A landscape with many peaks, sampled at points; each row gives a point and its height.
From any point a climber steps to the highest of the 2 points nearest to it. It stops when none of these is higher. Distance is the straight distance between rows; heights are no part of it.
j13: [-21   2  17  -7   1   4   1  11   5  -5 -10  -3  -5  15   7   3   4   2
  13  11  -8  -3 -14  -7  17  -1  16   2]  (h 538)
j715: [ 21  10  10  11   1  18 -18  -8  -5  16  15  10 -21  14 -19   4 -20  11
 -10  12   1  24   6  -6  -3  -7  12  12]  (h 693)
j627: [  1 -18  -6  19  -3 -22  26  -1   9 -11 -12 -21  13  -4  22  11   6   4
   7  -6 -10 -15  10   1  11   2   1   6]  (h 340)
j304: [  2 -15   4  24 -10 -15   1  -2  -3  11  17   2  12 -21  18  14  17  12
  -2 -10  -1 -23  14   4 -16  -5 -18  -8]  (h 133)
j351: [  5   1   1  26   5  -7   6 -13  -3   1  11 -11 -16  17 -15   9 -17   4
  11   4 -12   7   5   3  13  -3   4   1]  (h 402)
j896: [ -4   2   7   1  -1  10 -18  11   6  -1 -23 -14  -8   4  18  -3  16   8
  10 -22  -5 -17 -25 -10  11   6 -11   2]  (h 445)
j103: [  2  -2   0   3   3 -15  17 -15  -6 -27   3   8   6   5  -7  -6  -1  -4
  -4  31  -7  10  10  -1  21 -19  15   6]  (h 208)
j958: [-32  -2  -4  11 -15 -13  14   5   1  -6  -1   3  22  20   1   4  14   2
   4   0 -12 -11 -12  -1   7  -2  -4 -11]  (h 429)
j264: [ -6   2   3 -20  12  -4  15   2  10 -17 -12   1  13   0   1 -17 -10 -24
   0   0   1   8   3   5   8   6  15   1]  (h 228)
j753: [ -3  16   0 -24  12  34   1  -9  -1  16   7  10 -14  15 -30  -9  -9 -13
   1   1  -7  22  -2   0  -9   4   2   5]  (h 509)
j744: [ 13 -12  -7   1  -9   4  -5  14   3  13   1 -22   6 -22  23   0  10   6
 -11 -27   8 -10   7   2 -26  15 -18  -5]  (h 293)
j141: [-19 -11 -15   5 -11 -23  22  -2   1   2  20  15  15   2  -9  19  -5   3
   1   3  -3 -12   6  18 -14   8  -2 -24]  (h 141)
j493: [  1  -3  -7  26  -3  -1  14   0  11   0  -5 -25  11  20   3  -5 -12   1
   3 -21 -12   3   6   8  -2   3   4   0]  (h 374)
j138: [ 10 -16   5   9   0  32   5 -12   6  -7   4 -11  -9  22  -6  -4  10   8
  -8  10 -11   4   0 -11  15 -23   8   9]  (h 630)
j270: [-34   6  -3  13   4 -14  22  19  18   0   5   8  30  30   3   3 -14  -3
   9  22   2  -4   7  -1  -3   4  28 -11]  (h 243)
j770: [ -6   8 -14  -4 -10   0   7 -14  -3 -14 -10  -2  -6  13 -12  -6  17 -11
   9 -11 -14   1 -26  -3  19  -3 -16  -4]  (h 54)
j394: [-17   9  18 -27  13  -5  -6  17   2   3  -3  14   9 -17  14  -6  -6 -13
   6   7  11   2   5   7 -12  10   7  -1]  (h 657)
j968: [ 15  -9 -13  17 -24 -26  -7  -4  -3  -2  15  21  10  -3   0   5 -16 -13
  -6  -2  24  11   5   6  -3 -10   6 -11]  (h 223)
j392: [ 12   5   6 -10  11  16 -14  -5  -7  21  24  22 -13  -6 -12   6 -14   6
 -14  21  17  23  16  -5 -12 -11  10   7]  (h 727)
j20: [ 21 -14 -11 -25  -3  -9   9   4  -4 -16   9   7 -16 -20   7   9  -2 -10
  -2  14  15  -4   5   9   4   6   8  -6]  (h 526)
j736: [ 22   9   2  14  -6  -7 -13   6  -8   8 -18 -36 -12 -18  11   0  -8   3
   8 -22 -13   7   3  -4  -9  15 -18  21]  (h 297)
j214: [ 15   1   9  11  20  -5  -3 -14 -12   3  17   3 -25  -8 -13  12 -19  13
   4  14  -6  -2   9   7   8  -1   9   6]  (h 416)
j984: [-27   3  -8 -13   1   1  12   0  14 -13 -27 -12  14  15  -6 -16   4  -4
  10 -16 -11  -1 -16   3   8   6   3  -7]  (h 394)
j868: [ -7   0 -15  27  -8   0  21  -5   3   1   1 -18  -5  34 -14  13  -6   7
  16  -9 -16  -5  -5   1  15   4   0   1]  (h 389)
j689: [ 16  -5  -1  -6  21   4   7 -12  17  -3  10  35   2   1  -1  11  -9  -4
  -9  23  29  -5  13   7   4 -12  30  -5]  (h 437)
j259: [-24  15  10  -3 -10  -7 -10  -2 -18   4   1   8  -3  -1 -14   1   9  -9
  10   7 -21  11 -19  -7  -4  -2 -13  -4]  (h 466)
j786: [ 13   1   4   2  11 -14   5  -7  -1 -19  -6  -1  -4  -3   2  -3 -14  -7
   3   8  -3   8   7   5  18  -2  12   8]  (h 217)
j152: [-14  -4  -7 -16 -12   3  -6  21   2  13  -8 -19  12 -13   8  -7   0   7
  -7 -31   0  -5  -2   6 -27  23 -27  -8]  (h 312)
j818: [-12   4  12   7   6  -1  -8  -5 -21  14  17  -7 -12 -21  -7  13  12  12
  10   9 -17 -11  -2   1  -9   0 -14  -6]  (h 444)
j397: [-17   9   0   4  21 -10  24   0   5 -16  -3  -4  22  11  -5 -22 -16 -18
   5  19  -8  17  12   2   9  -6  23   7]  (h 235)
j990: [ -6   1   8  -2   5  10  -6  14  12   8 -12 -13  -5  11  10   1  -6   6
  11 -15  -2  -8  -9   3   2  18   7  -3]  (h 499)
j885: [ 18  20   2 -18  17   6 -24  -6 -24   4  18  23 -20 -22 -13  -2  -6  13
 -13  30  17   9  13  -1  -1  -6   3   5]  (h 695)
j32: [ -2 -13 -10  -1  16  -9  19 -11   2  -7 -29 -26  -1 -24   9   4   7  -2
   6 -17 -26 -18   2  -1   2  14 -10   7]  (h 337)
j706: [ -7   4   5   8 -11  -4  -3  13  11   4   4  18  13  19   6   2  -9 -10
  -5  -5  13   7  -1   2  -8   4   8 -10]  (h 245)
j98: [ -4   6 -17  -2  -5 -20   3   4  -3   5  17  20   1  -4 -10  12  -7  -7
  -1  -8   8  -8  -9  16 -15  20 -15 -25]  (h 148)
j67: [ 33   2 -16  22 -24 -22   0 -11 -23  11   6  -9 -11 -26  14  10  22   8
  -3 -13   6  -5   8   0 -11 -11 -37  19]  (h 111)
j504: [ 33 -17 -18  -7 -15  -6   4  -6  -2 -15  13   4 -11  -8   0   7  -3  -4
 -12   9  17  10   7   5   8 -15   4   0]  (h 496)
j892: [ -8   3  -6  20 -38 -27   1   9  -2  -5  10  21  19  15   4   6   0 -11
  -4  -4  10   9  -3  -2  -8  -3  -7 -13]  (h 234)
j989: [-16  21   8  -7   8  12  -7  -4 -14  18  13   5 -14   0 -26   1  -7  -5
  12   2 -17   9 -10   4 -16   6  -6  -4]  (h 488)
j983: [-35   3   9   7 -15  -8   2  -3 -11   8   0  -3  10  -5   2   9  23   8
  10  -2 -24 -10 -12  -4  -2  -8 -21  -5]  (h 446)
j332: [  8   4  -2  -2  -2 -11   6  -8 -11  -6 -11 -27 -11 -18   0   4  -2   1
  11 -14 -19  -1  -1   2   2  14 -14  11]  (h 317)
j954: [-11 -20   5  23   1 -22   8  -2  -2   8  26  14  12  -9   1  25   4   8
   1   6   0 -28  13  10  -5  -2   0 -19]  (h 137)
j748: [-12 -29 -18  -7 -13  14  27   8  29  -5 -26 -35  20   7  12  -3  11  14
  -2 -25 -10 -15   2   3  -4   5  -1  -1]  (h 375)
j949: [ 26   3  -1   7 -14 -12  -5 -10 -22  -6  -9 -16 -12 -27  14   2  20   7
  -4  -4  -5   0   1  -7   5  -9 -28  26]  (h 98)
j739: [ 19 -12  -5 -31   9   6  -2   7  -8 -12   3 -13 -12 -29  11  -8  12  -7
  -5   5   8  -7   6   0  -4  11  -2  -3]  (h 568)
j260: [-19 -13 -31   8 -27   3  32  11  26  -4 -34 -39  24  25   9 -12   6  19
   5 -24 -12  -6  -4  -3   0   0  -9   8]  (h 358)
j891: [ 13  -6  -3 -10 -13  -3  10  -8  -8  -9 -34 -26  -4 -21  22  -9  24  -2
   1 -10 -14   5  -3 -15  10 -10 -20  31]  (h 80)
j609: [ 18  12   8  -2  11  -5 -23   1  -1  -5   4  32  -7  -5   3  -2  -9  -5
  -7  13  22  -3  -5   1   9   0  11   0]  (h 204)
j316: [-10 -15   3  16  13  -9  14  -2  19  -5 -20 -25  15  -4  15  -6  -5   5
   3 -21 -19 -13   7   5  -1  10   4  -1]  (h 357)
j995: [ 25 -16   2   5  20  18   8  -6  14  -6 -17 -31  -2   1   3 -14 -12  -3
  -5 -19 -11   5  17   3   3   5  11  14]  (h 539)
j724: [  1  -5  -8  20 -24  -8   4   2 -10  16  26   1   4  -8  -2  19   7   9
  -4 -12  -6   1   2   9 -24   1 -26 -12]  (h 127)
j284: [-34   3 -15  -7  -8   0  21   1   9 -14 -13   4  19  30  -8 -11  15  -9
   4   9  -7  -5 -22  -8  15  -6  11 -11]  (h 413)
j598: [ -7   3  17  -1  -8   3 -26  15  -6  -1  -7  10  -3   2  16   2  19   5
   2   1   5 -15 -19 -15   9   2  -8   0]  (h 396)
j524: [  0   0  25   0  -1  19 -24  15   6  15   8   5   6   5  11  -6  -2  -2
 -17  -4  12  13   7  -5 -18  -8   6   2]  (h 265)
j306: [-14   5  10 -20  13  28  -6  -3   8   0 -16   8 -16  23  -8  -5   9  -1
   7  15  -3   2 -16 -11  15  -7  23   7]  (h 573)
j254: [ 34  -7 -12  -7   6   2 -11  -9   5   6  12  36 -14   0  -9  17 -21  10
 -12  28  44   3   6   0  10 -13  32   2]  (h 450)
j642: [  8   4  13   5   0  26  -7 -15  -6   3   4   5  -8  23 -23  -7   0   6
 -13  15 -10  24   1 -16   6 -17   9  10]  (h 660)
j942: [-14  -8   2  -4  -2  38   1 -10   8  10  -6 -10 -15  31 -17  -6  10   5
   9  -1 -17   1 -12 -11   9 -11  13   0]  (h 606)
j343: [-22  12  -1   7  12 -22  21   4   8  -6  10  21  29  11  -2  -6 -18 -14
   6  26   6  13  17   3  -2  -8  28  -4]  (h 240)
j200: [-32  -2  -4 -15 -23   7   1  22  14   7 -17 -11  12   8  -2  -2  -1  19
   4 -22  -6  -3 -14   6 -12  20 -21 -13]  (h 330)
j729: [ 13  22   3  -1   5 -16 -28  17 -16   5   8  20 -21  -6   3   8 -11  -3
  10  12  20   1 -10  -3   1  20   0   0]  (h 189)
j226: [-17 -11 -14  -7  -8  19   9  -1  20   1 -25 -20   5  11   0  -5  14   9
   6 -28 -11 -13 -16   2   6   4  -6  -4]  (h 395)
j426: [ 13  16   0 -24  19  25 -11 -13 -16   5  17   8 -14  -8 -22 -16  -4 -14
 -12   4   7  20   7   3  -6   1  -7   5]  (h 532)
j435: [-28  12  11  14  13  -2   8   4  13  18   6  31  13  32  -4  16  -8  -3
   7  25   7  -5   5 -10  -5   5  24  -5]  (h 248)
j822: [ 10 -15 -12  34 -13 -30   4 -10   1  -7  18  14  12   6  -3  15 -16  -2
   2  15  19  -2  12   3   9 -20  19 -10]  (h 216)
j698: [ 16  -6   8 -25   1   4 -20  11 -15 -16   1   9   0 -26  17 -14  28  -3
  -8  12  17 -14  -1  -6   3   0 -12  -3]  (h 572)
j607: [-11  16   4  -6  22  14 -14  -3 -17  17   9 -14 -17 -18 -16  -2   5   6
   8  -3 -15  -9  -4   5 -20  13 -15 -11]  (h 465)
j869: [ 26   1 -11  11   2 -25 -24  -8  -6  -2  10  32  -5 -14  -8   2 -23  -3
  -5   6  33   4   0   6   7  -8   8  -5]  (h 214)
j672: [ 25  -5   5  -8  21  10  -3  -8   0 -11 -23 -33  -2 -26   6 -18  -9 -16
 -15 -27  -9  10  16  -6  -1   9  -4  21]  (h 579)
j363: [-23  -1  20  10   3   4  -7   9  19  13   4  23  20  20   6   3   8  -3
  -6  10   8 -10  -5  -8 -12  -3  15 -13]  (h 253)
j945: [ 13  -3 -10  34 -33 -23   7  -8 -13  16  16  -2  -5  -7  11  23  13  11
   3 -15  -2  -4   3   3  -8 -12 -32   8]  (h 120)
j861: [-10 -10  -8  -4  -2  -3  19 -15   0 -23  -9   4  -1  11  -4   3  25  -3
   9  11 -12 -15 -15  -9  35 -14  -2  -1]  (h 45)
j498: [  8  -3  -9 -13  -8   1   8 -11  -9 -16 -16  -7  -7 -12   6  -4  27  -6
   5  -9  -9  -6 -16  -5  13  -5 -22   7]  (h 65)
j697: [ 30  14   4 -15  20  17 -22 -12 -14 -12   1  -1 -19 -12 -10 -21  -1   2
 -20   3   8   8   2  -2  11  -4  -4  12]  (h 574)
j263: [ 21 -11   3  -2 -10  16 -14   9   2   1  10  -7   3 -12  13  -6   8  -2
 -18 -12  12   5   9  -2 -14  -7 -10   0]  (h 276)
j671: [ 25   0   9 -20  21   5 -16  -3  -8 -17 -11 -17  -5 -30   8 -23  -3  -2
 -21  -3   4   8  12  -7   7  -1  -2  18]  (h 626)
j429: [ -1   6  16   5  16 -10  -9 -15 -18   2  14   1  -7 -23 -12   1  -7   8
   1  10 -12  10  11   6  -3  -9  -4   0]  (h 430)
j820: [ -3  -2  17 -15  31  12   0   4  16   4  -3   9   1 -11   8  -4  -8  -3
   6   7   8 -10   7  12  -4   8  17  -2]  (h 634)
j409: [ 35  -8  -9   7  -5   1  -5 -10  -2  -6  14  11 -23   9 -11  16 -17  11
 -11  20  19   7   6   1  19 -14  19   6]  (h 469)
j526: [  1   1  16 -40  11  11 -17  16  -2  -5   1  12   7 -23  17 -15  10 -13
 -14  14  24  -6   9  -1  -9  -3   5   0]  (h 622)
j137: [  2  33  11  -2  20   4 -24   9  -7  14  -1  13 -18   4  -4  -4 -14  -5
  15  -3  11   3 -14   2  -5  18  -1  -1]  (h 173)
j921: [-25  -1  25  -5  -3  25  -5  20  19  21   0   1  15  15   6  -3  -3  -2
  -3   2   2   6   4  -2 -20   0  15  -4]  (h 258)
j8: [ -3  22  -7  -8   6  -2  -9   8  -2   9   8  28  -4   7 -12   0 -16 -16
   1  -8  10   6 -13  10 -12  23  -7 -15]  (h 159)
j41: [-27  -8 -17   0 -32  14  18  18  18   4 -12 -23  24  32  -3  -9   0  17
  -1 -21 -10   6  -8   1 -10   3 -14  -6]  (h 343)

Where does a climber stop that starts at each point below?
j689 => j394
j744 => j226
j896 => j392
j736 => j989
j627 => j989
j598 => j392
